Points, in no order, along strands that fork and pass close to each other.
Two points are linked if the straight distance between their rows is under 100. Some points are linked to none.
K_872: 23,-43,14,5,-15,-10,-8,-44,20,8,9,16,3,-9,12,-8,3,23,14,15,-25,-28,-7,13,1,-25,47,-23,21,-20,28,-35,2,18
K_918: -10,-11,-38,-33,-21,2,15,-29,21,-2,15,-31,13,-6,38,22,-27,1,-42,7,31,-61,-29,5,-7,-14,-4,6,-3,-4,10,-18,-1,-12
K_196: 18,5,11,-2,10,-8,-8,-55,34,12,-22,-56,17,0,40,0,-13,-3,-5,-2,22,10,-18,-12,-3,-28,-10,-14,5,-15,-23,-21,-17,-23
K_978: 26,2,35,21,26,8,-13,7,-2,-5,-28,2,-8,-1,-44,0,40,-7,16,-10,-18,16,37,-5,-9,-3,-5,-11,9,0,-44,-1,-16,-25
K_89: -24,13,-24,-17,-25,6,0,47,-3,19,-25,-4,-8,-16,17,30,9,-3,1,-14,1,4,-20,2,15,0,-53,6,13,31,8,20,0,-9
K_562: -2,19,5,-5,-7,5,-29,15,-46,-29,11,15,-1,26,-52,-4,10,-37,-2,-1,2,-18,11,-4,3,10,31,34,12,-3,-32,13,-6,19
K_569: -18,31,-27,-8,10,20,34,22,-11,1,6,-23,4,-4,8,-1,-2,-17,1,-8,27,8,7,-20,-8,22,-46,6,-33,-5,-17,-4,-1,-15
K_408: 19,-22,30,22,-3,-30,-1,17,-10,-10,-5,14,-10,3,-23,-17,22,4,12,18,-21,26,9,20,-9,4,22,12,31,-5,11,13,-9,28
K_70: 19,3,14,5,-21,-17,3,-9,21,3,-18,-62,-12,21,-14,-19,15,-3,-8,-8,-17,51,-19,41,2,-18,29,18,56,2,5,9,-29,27
K_906: -1,37,2,-22,-19,27,-35,32,-21,10,-15,-7,15,29,-4,-10,13,-23,27,-3,-19,42,-17,0,28,-10,-22,8,11,40,-15,16,29,-4
K_823: -33,16,-15,5,22,1,-29,-39,-4,8,13,-6,20,-2,39,-16,-30,2,29,10,27,17,-6,-35,11,13,9,-18,-40,-17,-5,3,-11,-4
K_858: 22,27,-5,-25,0,48,6,-4,-18,7,-3,-7,7,16,22,2,-15,-58,14,-16,40,-24,-25,-37,0,-3,-16,23,-8,7,-10,-33,33,1
K_954: -3,37,-9,-19,-9,42,17,26,-37,-4,36,13,10,16,-25,-22,6,-14,23,-7,-18,7,18,-12,21,15,-11,1,-37,9,5,-29,40,8
K_584: 5,19,-19,4,3,36,39,0,35,33,-17,-21,-22,-20,10,31,2,4,-7,-43,-16,-16,8,-20,20,-5,-21,-18,-12,9,12,-45,-3,-19
K_663: -3,-5,-27,-32,-25,8,23,36,0,-15,1,-16,8,7,-15,7,14,4,-35,10,2,-22,-6,33,-18,-9,-42,10,1,20,-9,8,17,-28
K_13: -22,-41,-4,12,-17,-23,-30,2,3,1,23,64,-12,-30,-22,33,17,38,-6,2,-48,-52,10,2,25,13,47,-11,10,2,19,12,-5,11
K_117: -9,31,-1,-7,8,-10,-1,0,28,22,-14,-43,8,17,46,-23,-42,0,-9,2,31,60,-37,5,14,-18,-15,-7,4,15,18,19,-6,-4
K_714: -19,-37,-17,-18,-4,-4,-26,-18,10,-14,29,16,26,-1,2,0,2,33,-20,35,-4,-46,0,13,-9,-7,5,-27,-28,-1,-5,11,10,-23
K_730: 1,-3,-17,-14,-6,15,22,-38,-14,-13,43,1,18,-7,24,-11,-24,-21,6,16,38,-42,-8,-15,-16,9,9,6,-25,-30,8,-33,17,12
K_810: 11,34,13,14,16,-7,-2,15,-16,-8,-5,-10,-11,34,-9,-25,-32,-14,-8,-2,13,40,2,6,10,-2,32,19,12,5,7,12,-6,27
K_688: 4,-22,5,7,-8,-13,18,-39,-1,-3,12,-41,22,-21,22,-18,34,-13,43,17,13,26,-4,-9,-34,21,-31,-4,-7,-51,-23,-7,-23,-1
K_388: 17,52,16,21,5,40,-5,-26,-21,11,-10,-14,-22,17,-20,4,-22,-36,17,-43,-8,7,12,-18,30,-1,55,26,2,-6,4,-26,-4,48
K_982: 4,-28,16,-2,15,-26,-2,37,-24,-15,21,78,5,-8,-1,-3,-13,25,-6,20,0,-18,19,-7,-3,10,8,3,-15,20,24,14,44,-2
K_106: 42,-11,25,14,-3,-17,25,19,28,6,-43,-5,-36,8,-14,12,4,7,-32,-18,-12,6,4,31,-14,-34,9,15,65,13,19,-9,-16,1
K_449: -27,7,-7,-4,8,-8,-57,-1,14,9,11,6,10,23,21,-26,-26,38,-1,9,-15,38,-22,11,34,-17,34,-26,-13,26,25,21,4,7
K_487: 8,-31,20,26,29,-30,14,25,-5,-11,11,78,-22,-23,-24,10,0,34,-18,0,-21,-26,41,-4,-2,15,29,-11,-15,1,19,0,12,-2
K_222: 13,-28,14,-13,14,7,-27,-28,-18,-8,-6,42,17,-17,21,19,0,-41,16,12,56,-60,-7,-40,-26,4,-8,15,-3,-13,-24,-3,9,-11
K_368: -12,-31,0,-18,-6,-6,5,22,-18,-6,20,60,15,-29,7,10,10,9,15,22,11,-36,12,-12,-10,16,-26,-2,-27,2,14,6,31,-5
K_69: 8,-2,-3,-4,-3,23,-21,-21,29,22,-47,-23,-5,-21,-2,56,30,-7,-5,-39,-6,-33,0,-15,3,-21,-26,-11,21,8,-35,-15,-26,-43
K_520: -6,23,26,11,19,0,-4,52,-23,16,-56,31,-21,-14,-17,32,24,-28,16,-28,5,24,22,-32,1,19,-60,18,7,19,-27,28,-11,-12
K_453: -13,-13,-12,-22,-28,7,-33,-50,-16,2,25,-14,37,-4,26,-14,6,-12,43,33,3,-18,-25,-13,7,3,12,-15,-13,-24,-3,-11,5,18
K_951: 16,11,1,-9,-11,21,5,-43,-15,-7,38,-6,12,11,15,-18,-31,-22,14,6,21,-23,-15,-6,5,-3,43,7,-8,-25,23,-37,16,39
K_745: 40,30,22,-4,-14,25,0,-21,15,14,-46,-54,-17,22,-13,7,4,-51,-1,-35,-9,19,-26,6,17,-28,25,33,57,11,-17,-14,-4,23
K_922: -34,-40,-15,7,-32,-21,6,-2,7,1,40,40,-13,-38,-30,21,36,33,7,3,-49,-44,12,8,6,24,26,-8,2,-20,19,-6,-15,17
K_988: -10,-26,-2,28,4,-31,-4,-55,16,-9,15,-15,-3,-26,9,5,1,9,2,9,8,-21,4,-7,-19,14,32,-4,6,-44,-13,-8,-37,5
K_184: 44,2,19,-6,12,29,29,-10,28,9,-17,-30,4,7,-3,-9,14,-4,3,-5,-13,13,8,4,-13,-23,-38,-25,0,6,-18,-35,23,-33
K_854: 1,-21,-4,-22,-13,27,-26,-30,21,7,-20,-23,16,-16,-18,40,52,-5,2,-13,-10,-41,6,-9,-10,-17,-41,-22,1,-4,-55,-8,-14,-56
K_683: 28,-15,27,28,53,-16,-12,-9,21,-16,-7,26,-10,12,-9,-12,-33,31,-36,9,8,-1,25,12,-9,-22,43,-29,-5,5,5,-3,2,-25
K_666: 14,4,10,8,16,34,-11,7,13,22,-48,18,-18,-19,-16,55,34,-25,-5,-43,-2,-31,15,-33,3,-4,-31,-1,7,20,-31,-15,-13,-39
K_972: 9,24,7,27,8,2,33,-15,-20,0,8,-29,-13,-2,-18,-16,13,-28,33,-11,-3,34,16,-17,-4,29,12,14,-3,-39,-9,-14,-25,31
K_11: -4,-42,15,21,0,-27,-6,-12,-7,-38,55,52,-8,1,-41,-1,1,18,-19,32,-24,-52,18,12,-14,28,55,5,13,-20,5,12,2,22
K_147: -16,-4,-6,28,7,-17,10,12,6,15,-21,-3,-26,-31,1,24,12,12,6,-18,-5,8,12,-6,0,14,-8,-3,8,-12,4,13,-40,2
K_280: 14,19,22,21,19,-5,33,13,-34,-11,-4,5,-21,3,-45,-9,26,-31,17,-10,-2,15,36,-17,-14,32,1,21,-1,-30,-19,-10,-25,20
K_675: 3,11,16,3,8,-26,20,54,-52,-11,-13,43,-9,6,-13,-6,1,-26,11,7,11,21,15,-16,-6,26,-18,37,7,9,8,22,7,24
K_478: -25,-21,1,-1,-6,-21,-33,9,-17,-2,-14,11,11,-29,17,21,16,-9,25,16,27,2,-11,-12,-16,14,-30,13,10,-8,-20,54,-17,3
K_845: -8,22,14,0,15,23,-2,43,-10,23,-43,40,-22,-17,-29,52,32,-21,-5,-45,-8,-19,30,-37,17,12,-44,7,-9,32,-23,1,-3,-33
K_776: 6,6,10,-4,-12,-21,13,55,-34,9,-23,34,-6,-5,22,3,-8,-19,13,2,11,20,-13,-4,8,10,-25,31,27,28,32,18,22,25
K_95: 9,-24,12,0,-25,4,-28,-52,-5,6,8,-7,20,-5,5,-11,22,-7,46,20,-22,-9,-13,2,6,-8,34,-12,16,-22,0,-18,-4,27
K_939: -30,24,-6,12,12,13,-44,22,-10,36,-40,38,-5,-21,6,33,7,-5,34,-30,-12,14,4,-39,47,8,1,-1,-3,34,-10,23,-5,-10
K_765: 21,-17,17,12,-12,-17,1,2,-18,-26,31,27,-9,15,-29,-17,-6,2,-8,19,-17,-16,4,23,-3,3,57,16,30,-8,24,-9,8,39
K_959: -37,29,-26,9,5,12,-10,-22,-5,5,23,-16,3,-11,9,-4,-9,3,17,-8,5,7,2,-21,20,21,19,-11,-33,-18,-3,-4,-20,7
K_437: -1,-18,-12,-30,-26,19,-33,-22,-6,-11,0,-7,13,-9,-29,34,46,-29,-4,-3,8,-68,-6,-10,-9,-8,-10,8,11,-11,-53,-3,-9,-29
K_252: -13,28,-20,-4,23,28,29,8,3,-9,9,-19,10,5,-23,-7,6,-4,-15,-7,11,-2,30,-7,-9,14,-32,-9,-52,-2,-36,-11,6,-41
K_219: 13,-4,18,34,28,-16,-7,-34,40,25,-10,-7,-19,-9,21,-19,-20,36,6,-11,-23,32,-1,4,25,-16,48,-42,-5,-17,32,-23,-19,15
K_802: 18,42,21,19,18,34,-12,-9,-11,29,-47,3,-16,6,6,8,-12,-44,38,-35,-10,33,0,-27,41,-6,29,18,11,26,1,-10,7,34
K_592: 8,-6,-4,-5,-46,-7,40,25,-9,-4,1,-9,-24,15,-48,-2,51,-2,4,-14,-55,6,6,30,-5,2,10,30,48,-12,13,-21,-20,28
K_204: -12,3,-12,12,-24,-18,-9,-21,18,-12,16,-55,-13,12,-16,-11,3,14,-26,-4,-18,14,-13,31,2,1,41,10,26,-12,0,6,-38,19
K_63: -11,-12,-13,-18,-27,8,-27,-5,-20,-24,22,7,10,3,-43,18,27,-22,-12,6,0,-59,0,6,-5,4,17,17,10,-6,-35,8,-8,-6
K_459: 8,3,-8,-8,-39,19,-25,-32,-2,-2,-6,-32,-3,5,-22,18,20,-25,7,-16,-19,-30,-21,11,16,-17,46,21,41,-7,-17,-12,-21,26
K_261: 12,-48,30,29,-2,-48,3,19,4,-7,-15,29,-27,-13,-21,6,28,33,-1,7,-24,9,18,25,-28,1,11,5,40,-10,11,23,-20,15
K_202: 19,18,-3,-23,3,31,20,12,-10,-3,-10,-25,7,8,10,5,9,-51,5,-12,32,-8,-14,-21,-22,2,-61,16,-5,3,-37,-13,21,-24
K_566: 1,-30,-18,15,26,-15,50,25,24,-11,0,45,-8,-15,-16,20,-20,53,-69,-5,-14,-42,33,36,-18,1,1,-8,-31,13,23,9,17,-26
K_421: 35,-7,23,-6,17,7,-1,-20,28,9,-34,-22,10,-1,25,0,-1,-1,-4,4,17,10,-3,3,-24,-29,-46,-20,9,0,-22,-11,11,-40
K_889: 18,-29,12,19,-3,-27,7,20,21,-5,-19,22,-32,-7,-23,23,7,32,-33,-12,-23,-17,14,29,-7,-19,22,-1,40,9,19,2,-17,-6
K_677: 7,9,17,-14,-2,5,-62,-57,5,11,-35,-43,40,22,32,-11,-3,-29,30,15,14,27,-33,-15,11,-29,3,-1,11,5,-41,14,1,-6
K_646: -26,-19,-21,-7,-26,2,-2,4,13,8,30,-1,6,-15,-10,-12,36,42,10,12,-50,1,2,23,12,3,-2,-37,-26,0,17,-12,4,-6
K_345: -15,9,4,-7,-25,-22,2,31,-63,-30,24,35,-11,16,-54,0,23,-31,3,13,-18,-16,12,0,3,42,24,46,16,-16,-7,20,-9,52
K_124: -16,4,-18,-13,-28,19,-9,-24,34,20,22,-37,5,-1,11,-16,8,42,5,-2,-48,15,-13,22,38,-16,18,-48,-22,-3,33,-31,1,12
K_788: 21,-6,6,2,-8,-10,72,35,10,6,-25,-28,-19,-4,0,-5,13,1,-9,-8,-1,34,4,25,-38,1,-71,14,20,-5,15,-4,-1,-7
K_995: -27,44,-4,20,28,-12,-12,32,-28,-14,10,5,-16,39,-27,-24,-27,6,-14,-7,-2,44,22,0,14,20,30,15,-14,10,-2,28,-20,15
K_215: 14,10,16,0,-3,21,12,16,-24,9,21,39,4,-7,-9,-19,14,0,37,-2,-27,6,20,-17,25,7,10,-12,-21,6,22,-36,39,18
K_37: 7,-22,-6,28,11,-11,37,-44,18,-17,27,10,-14,-19,-12,3,-14,8,-21,0,9,-50,21,0,-29,11,38,2,-3,-40,6,-36,-16,-1
K_853: -37,7,-21,-8,-17,6,-40,11,3,36,-38,12,3,-33,42,40,8,2,31,-11,-3,4,-27,-22,33,-2,-28,-10,6,25,7,26,-5,-5
K_604: -6,5,3,-15,-1,-3,-56,-21,2,1,-33,-33,29,11,26,1,-1,-21,12,13,31,17,-27,-9,-6,-18,-23,3,18,5,-47,29,-9,-29
K_617: -3,-47,-4,9,-7,-31,62,10,0,-20,42,21,-7,-16,-12,-18,12,24,-3,29,-12,-11,16,26,-43,29,-10,5,-10,-33,29,0,6,17
K_887: -21,-22,-6,-16,17,-1,-10,-2,-17,8,14,63,25,-28,40,4,-11,8,31,23,30,-27,4,-36,-8,11,-34,-15,-47,-3,9,8,27,-11
K_211: 13,34,10,-1,-11,38,-21,-39,-16,0,21,-15,2,27,-7,-13,-33,-16,8,-16,1,0,-8,1,27,-18,59,10,-3,-8,13,-25,14,40
K_396: -48,41,-23,14,3,14,-45,18,-16,17,-6,20,-9,1,-10,15,-10,10,16,-29,-21,23,8,-21,53,14,31,1,-16,26,-1,23,-18,9
K_308: 12,-2,31,12,32,4,-40,10,10,19,-31,40,7,-5,9,-7,10,21,29,0,-21,32,19,-11,17,-20,-17,-42,-15,24,-6,2,21,-32
K_943: 29,24,13,4,-25,8,17,-8,0,8,-31,-63,-21,27,-28,-3,30,-34,13,-29,-31,44,-13,19,7,-10,17,33,54,-6,-17,-5,-27,31
K_246: -9,3,-5,-19,18,12,-17,-19,-9,19,1,28,31,-3,57,-18,-30,-11,43,21,35,1,-13,-40,4,-1,-25,-19,-35,-1,8,-13,27,-10
K_638: 18,-6,34,20,38,12,-21,0,15,11,-25,19,-3,-11,-27,0,31,21,19,-8,-26,21,42,-11,-1,-9,-16,-43,-17,3,-34,-3,-2,-41
K_787: -17,-8,-6,14,8,-35,-21,-51,23,-5,1,-51,13,-9,36,-5,-9,16,-13,15,25,12,-11,-4,-14,-2,6,-8,-4,-26,-20,10,-41,-13
K_44: -26,34,-26,-8,-4,13,17,2,-4,-9,54,-19,3,21,7,-30,-44,18,-22,1,8,18,-8,12,14,6,25,-4,-39,-5,36,-5,10,22
K_551: 20,-8,25,23,39,-8,-12,-46,30,6,-2,-4,2,1,16,-23,-22,30,-5,10,-4,8,15,-4,2,-21,33,-46,-21,-21,1,-28,-7,-19
K_968: -7,3,-10,-32,-26,-4,-8,-20,14,4,23,-26,17,19,32,-16,-45,6,-21,17,16,2,-47,18,22,-22,38,5,18,7,40,5,11,39
K_241: 19,31,15,18,17,25,-8,-4,19,41,-53,5,-21,-5,22,24,-23,-26,10,-36,4,5,-12,-25,36,-17,16,4,22,29,10,-21,2,8
K_644: -1,10,-8,-5,-22,0,44,55,7,23,-36,-19,-23,-14,10,20,15,3,-9,-21,-11,26,-8,17,-4,1,-80,6,19,24,16,7,0,-9
K_312: 24,2,35,-9,5,17,22,47,-17,17,-28,54,-4,-18,-1,9,25,-12,19,-15,-7,3,21,-20,-5,5,-67,4,-6,28,1,-14,49,-22
K_808: -16,0,-27,-28,-14,-3,-1,-40,23,-3,33,-34,14,10,43,-3,-48,15,-35,13,24,-33,-32,7,10,-14,27,-6,-6,-8,26,-11,-2,13
K_191: -14,-25,-42,-14,-23,-14,38,-12,22,-24,34,-26,-3,-5,5,19,-18,18,-58,13,11,-56,-17,30,-26,3,9,17,10,-9,14,4,-9,-2
K_509: -7,-30,-3,9,0,-32,69,32,-15,-27,17,10,-10,-14,-22,-12,17,17,-17,22,3,13,25,27,-51,34,-43,19,-19,-27,10,26,-6,7
K_192: 40,-14,31,0,-2,-7,32,24,25,15,-49,11,-17,-10,32,10,-23,-1,-25,-7,25,6,-19,24,-28,-32,-56,4,43,21,28,0,22,-13
K_166: 21,17,20,-8,-5,13,-25,10,-26,3,-33,-13,14,20,-2,-11,21,-51,45,6,0,40,-16,-5,3,-5,-18,21,28,15,-30,19,18,11
K_57: 26,15,39,21,36,-13,41,39,-40,-4,-22,42,-18,-2,-17,-8,6,-29,21,-1,18,25,36,-27,-17,26,-25,24,-9,-6,-2,-3,6,11
K_149: 19,47,11,-3,16,17,-13,0,-7,-13,-14,-26,-7,48,-14,-13,-39,-31,-34,-22,25,15,-4,5,9,-23,33,25,19,13,-14,-1,-4,5
K_198: -21,24,-7,-13,7,19,-40,7,6,7,15,-2,16,21,-1,-26,-3,34,5,2,-20,29,0,5,33,-15,7,-36,-32,24,1,1,17,-21
K_518: -9,-11,-26,-36,-11,1,21,40,-26,-28,11,19,10,9,-2,10,-7,-23,-34,15,41,-44,-9,5,-31,7,-39,32,-3,12,-8,21,27,-16
K_322: 1,-7,0,6,-9,-6,13,-26,52,27,-15,-68,-5,-8,17,-7,29,33,11,-16,-32,49,-9,16,-1,-15,-19,-30,12,-13,2,-14,-33,-13
K_533: -30,-3,-15,11,7,-13,-39,-9,13,10,24,23,-2,1,21,-6,-31,47,-2,5,-24,3,-14,2,38,3,53,-29,-21,6,36,9,1,24
K_905: 37,36,27,-4,7,13,-2,-15,23,14,-39,-41,-7,28,7,-4,-31,-35,-21,-22,20,26,-27,9,19,-37,21,19,46,21,-5,-8,-2,9
K_761: 7,-26,15,-5,12,-18,-8,28,-9,-39,5,20,9,13,-41,-8,19,9,-26,26,6,-11,26,26,-37,-2,-14,4,-3,6,-32,35,6,-28
K_53: 1,-22,6,29,22,-12,33,-4,4,-9,11,52,-26,-26,-33,20,6,10,-15,-11,-4,-49,40,-8,-14,24,25,0,-11,-22,6,-15,-16,-3
K_656: -17,36,-10,-4,-9,-3,-16,-10,12,9,-8,-75,11,14,22,-19,-4,-9,3,-5,11,65,-31,7,16,1,-5,7,6,3,-11,23,-25,8
K_143: 3,10,-14,3,-17,11,26,-4,49,36,-18,-43,-23,-18,13,17,9,25,-3,-35,-34,19,-11,12,25,-17,-1,-22,18,3,24,-25,-23,-6
K_144: -12,38,-26,-23,-23,16,1,-19,5,-3,24,-82,20,17,17,-20,-4,-16,-5,-5,14,29,-27,4,7,-2,-18,3,-14,-9,-20,-6,-5,-7
K_607: -32,11,-21,18,-22,-19,-20,-45,3,-33,47,-55,0,11,-15,-9,-11,3,-26,4,-4,-6,-15,15,-5,20,52,21,4,-33,-15,12,-41,25
K_639: -50,39,-18,14,5,1,-47,11,-29,-7,13,13,-4,28,-20,-6,-24,5,5,-8,-6,31,5,-13,30,20,49,19,-10,15,-7,39,-18,29
K_351: -3,-18,-17,-30,-32,6,35,41,-6,-7,9,-1,14,-8,0,-7,27,10,0,18,-9,5,-3,28,-16,1,-59,1,-13,13,15,1,33,-13
K_862: 19,-16,3,-7,27,14,6,-39,-8,-16,17,28,17,-4,15,-2,-25,-24,-6,12,49,-61,9,-28,-28,-1,11,1,-26,-20,-10,-33,15,-12
K_549: 12,11,-16,-10,2,18,51,4,-4,-25,19,-36,5,21,-41,-24,19,-14,-22,4,0,-7,21,20,-30,9,-22,10,-27,-19,-35,-19,6,-23
K_172: -3,18,2,39,45,-4,33,8,2,2,13,11,-19,-10,-6,-22,-19,18,0,-6,1,31,36,-15,-1,20,13,-22,-47,-18,10,-13,-8,-4
K_200: 35,-10,33,6,21,-1,-1,16,-2,-21,-25,4,-3,12,-40,-7,25,-6,-16,7,3,4,27,17,-33,-15,-19,0,13,4,-39,9,-1,-34
K_315: 3,-19,0,11,-5,-32,50,35,-2,-6,-7,-15,-15,-7,-3,-10,14,11,-5,7,4,42,8,26,-34,15,-42,8,9,-14,19,22,-20,8
K_596: -15,-23,-5,0,8,-31,-13,-8,-11,-21,35,4,16,9,38,-19,-35,9,6,44,33,5,-28,-4,-17,18,16,8,-1,-12,15,37,3,25
K_293: 19,-7,27,1,-1,-28,20,59,-17,4,-38,42,-15,-2,22,8,-20,-2,-19,1,18,16,-8,12,-13,-10,-42,25,35,36,33,21,30,6
K_577: -21,18,-4,15,41,-22,-20,21,-9,3,-20,33,-3,9,33,-2,-50,-4,5,-3,50,29,-1,-32,-4,11,-7,16,-2,20,1,43,-9,-9
K_50: -13,-6,-5,-17,-17,-12,-23,23,-28,-7,-29,0,3,-12,3,27,17,-43,11,0,37,-15,-22,-10,-17,10,-36,39,26,0,-34,47,-11,4
K_759: 21,-9,3,-26,5,15,21,15,-1,-6,11,6,30,11,12,-31,-3,4,2,32,12,7,0,16,-19,-14,-48,-18,-28,14,8,-13,53,-29
K_297: -13,-44,-34,1,2,-17,45,-3,33,-19,16,3,-4,-14,2,26,-24,43,-70,13,2,-58,6,36,-33,0,1,1,-9,-2,19,16,0,-17
K_969: 3,2,8,-4,16,8,-15,15,17,24,0,18,12,2,22,-32,-3,39,18,7,-32,43,2,3,26,-19,-18,-52,-36,23,21,-12,35,-23
K_722: 25,2,10,0,1,36,6,-14,4,13,8,16,3,-8,-7,-3,16,0,28,-6,-25,-20,18,-14,15,-7,11,-25,-15,-1,7,-50,23,-2
K_976: 30,-2,18,-10,4,28,22,30,8,14,-23,19,0,-6,-15,10,27,-2,2,-11,-29,-1,19,0,-3,-14,-53,-16,-4,31,-6,-24,42,-34
K_679: 15,-38,1,8,-10,-15,8,-10,27,6,-2,21,-15,-18,3,15,4,34,-13,0,-21,-32,0,17,-2,-21,27,-14,28,-2,30,-16,-3,3
K_24: -14,1,-18,5,3,-4,27,15,-2,-26,56,4,0,18,-22,-38,-18,33,-31,19,-20,5,14,31,-1,12,29,-13,-38,0,30,-7,21,12
K_631: 7,17,-2,-17,-15,0,-9,31,-39,-7,-33,-4,-3,16,-6,10,7,-63,12,-6,26,3,-27,-10,-7,6,-22,49,35,11,-25,30,1,18
K_599: 7,19,-8,14,16,16,-13,5,11,19,-34,14,-25,-5,3,42,-22,-9,-28,-41,8,-33,0,-17,30,-14,29,1,17,28,13,-16,-16,-8
K_578: 1,-8,-5,16,10,-2,54,-23,19,5,17,-41,4,-20,17,-22,19,14,23,6,2,34,16,-2,-29,17,-39,-29,-39,-38,-4,-24,-11,-14
K_521: -3,-14,3,16,10,-16,16,-5,35,20,-11,-40,-6,-23,30,-16,15,34,17,0,-13,59,-6,13,-7,1,-37,-36,-16,-14,15,1,-20,-11
K_382: 4,-21,-1,-29,-17,-15,-34,-4,16,-16,25,-3,17,28,13,-12,-30,23,-34,35,2,-15,-36,33,8,-30,37,-6,25,22,25,19,16,16
K_314: -12,-22,-3,-6,24,-8,-6,24,-6,-35,32,45,26,15,-34,-26,3,32,-31,33,-5,-9,34,22,-21,6,-1,-14,-49,16,-16,27,29,-34
K_926: -24,8,-36,-30,-11,-5,4,35,-30,-33,34,7,11,26,2,-2,-29,-16,-23,18,37,-23,-16,0,-13,16,-10,35,-8,12,-4,32,16,-2
K_734: -23,-5,-18,-16,-10,-25,-10,31,-29,-19,33,18,15,21,28,-16,-37,-1,5,33,29,15,-28,-1,-3,18,5,27,6,15,23,49,21,30
K_689: 12,7,0,-26,6,32,-14,-14,-6,18,-10,18,19,4,40,4,-20,-29,25,3,33,-28,-22,-31,8,-15,-16,-6,-9,13,4,-28,32,-10
K_717: 3,-52,15,16,8,-31,-27,-34,12,-27,20,33,0,-7,-15,20,-3,22,-25,25,2,-62,6,7,-25,1,41,-5,25,-19,-11,17,-15,-5
K_850: -16,-19,2,-9,-12,-17,-49,2,-5,-7,-15,-26,24,-2,11,-2,26,1,21,27,13,28,-16,9,-18,1,-31,-1,8,1,-31,46,-16,-11
K_6: -39,22,-25,21,-23,4,-5,-44,-10,-15,54,-44,0,-6,-21,-11,7,-6,5,-6,-13,-2,4,1,6,37,34,7,-22,-45,-12,-10,-35,22
K_695: -11,25,-24,5,-2,13,-15,-14,14,1,-7,-29,-14,4,-4,29,-20,-4,-41,-34,10,-28,-6,-5,22,-12,31,6,12,9,-8,-7,-27,-13
K_645: 7,20,23,-6,4,17,12,52,-30,23,-37,28,-1,-12,-4,18,33,-38,42,-18,-1,28,8,-35,1,19,-78,15,3,22,-21,10,25,-7
K_361: -31,-15,-2,-4,36,-21,-30,40,-5,-18,8,62,9,8,-13,-2,-12,38,-23,14,11,3,29,-4,-10,7,-19,-9,-36,28,-16,55,17,-43
K_894: 2,34,-17,-2,8,50,9,-10,10,18,1,-10,-4,-7,-2,17,0,-11,3,-34,-7,-22,14,-29,25,0,0,-14,-26,7,-7,-44,6,-13
K_725: -14,14,-6,6,29,-24,-6,7,17,3,-19,-18,2,7,49,-4,-50,9,-21,5,51,36,-18,-7,-15,-9,-29,0,-1,9,1,32,-7,-23
K_439: 19,-12,2,14,43,-5,23,11,17,-12,0,39,-7,5,-6,-6,-38,31,-50,3,8,-23,28,17,-8,-17,21,-16,-27,18,18,-10,26,-30
K_214: -4,13,2,23,6,0,0,-19,22,35,-13,-14,-11,-13,31,-13,-15,16,29,-13,-21,48,-12,-5,41,-3,30,-25,-6,-6,36,-9,-13,31
K_397: 3,-35,15,-6,16,-2,-50,-45,4,2,-16,32,22,-17,17,28,2,-1,9,15,21,-58,4,-28,-8,-15,3,-24,-7,-11,-25,-6,-8,-26
K_504: -21,-15,-7,13,-6,-14,-46,-1,-5,11,11,49,-6,-18,4,22,-8,27,10,-1,-33,-28,-8,-10,40,9,58,-9,3,12,25,12,-1,27
K_321: -24,-18,-28,-3,-39,6,24,-6,11,4,33,-3,-7,-21,-25,5,39,26,13,-2,-47,-26,9,19,7,10,11,-14,-5,-17,16,-26,-9,5
K_4: 6,3,-5,12,-17,-9,35,-25,-9,3,12,-55,7,-6,19,-22,17,-21,40,2,8,48,-15,-3,-14,24,-10,10,4,-38,0,-5,-26,26
K_273: -4,6,1,-6,-39,-17,20,35,-44,-13,5,13,-17,9,-48,0,42,-16,9,1,-47,3,8,14,12,28,14,34,28,-4,9,1,-14,47
K_703: 40,-2,14,0,-6,5,17,-10,-13,-12,-8,-14,-10,14,-12,-7,2,-42,0,-6,19,-18,-7,4,-18,-10,20,30,35,-15,-8,-21,0,20
K_921: 10,7,-11,-6,-11,11,29,2,-6,-30,36,-25,2,21,-41,-28,10,5,-25,11,-14,-7,17,33,-13,0,15,1,-12,-12,-6,-20,9,-3
K_781: -11,6,-15,-30,-36,12,-16,-45,11,15,16,-59,34,5,38,-19,2,-3,25,16,-2,17,-40,3,19,-10,-6,-19,-8,-11,7,-15,0,16
K_527: -9,-38,-3,4,2,-34,18,3,-5,-21,41,14,8,-9,17,-21,-11,24,0,43,11,-1,-4,11,-30,21,2,-6,-15,-18,23,20,9,18
K_35: -21,7,-12,-13,25,-4,-38,24,-8,-1,-4,56,10,13,12,6,-33,14,-8,3,25,-4,4,-18,6,-5,-11,2,-12,34,-1,30,18,-33
K_387: 41,-15,21,3,10,-17,35,2,42,6,-30,-22,-17,1,17,-2,-27,8,-38,-2,23,13,-12,29,-24,-37,-12,2,38,3,23,-10,-1,-10
K_538: -1,47,-10,-26,-15,44,8,21,-29,3,22,-26,19,32,-7,-21,4,-35,32,-8,-9,34,-7,-12,18,9,-29,5,-18,13,-11,-12,34,8
K_29: -21,24,-20,-10,-28,18,-33,-5,-6,4,-6,-23,-1,5,-7,21,3,-12,0,-14,-11,-10,-15,4,31,-10,27,10,18,11,-9,9,-17,13
K_170: 0,-62,8,13,15,-20,-20,-47,26,-4,-9,34,2,-31,2,36,9,31,-16,7,1,-59,18,-5,-24,-9,6,-26,-1,-27,-12,5,-25,-27
K_847: -22,12,-16,7,-23,0,-2,-17,6,18,28,-30,1,-2,20,-23,-5,19,20,-4,-26,45,-23,12,34,10,30,-16,-14,-5,46,-7,-12,46

Follow the links from the first point to the second, and from the first to the third. Name the last point that the two ways share.
K_252, K_53, K_6 -> K_246
K_520, K_607, K_202 -> K_246
K_388, K_144, K_192 -> K_889
K_408, K_144, K_972 -> K_889

A fork is a point with three links, a tip a point with one. Leave the first point through the second and follow the links. Name the first fork or tip that comes.
K_37, K_988 -> K_592
K_198, K_969 -> K_889
K_246, K_689 -> K_44
K_396, K_939 -> K_759
K_683, K_439 -> K_382
K_211, K_388 -> K_459
K_787, K_988 -> K_246
K_578, K_521 -> K_677
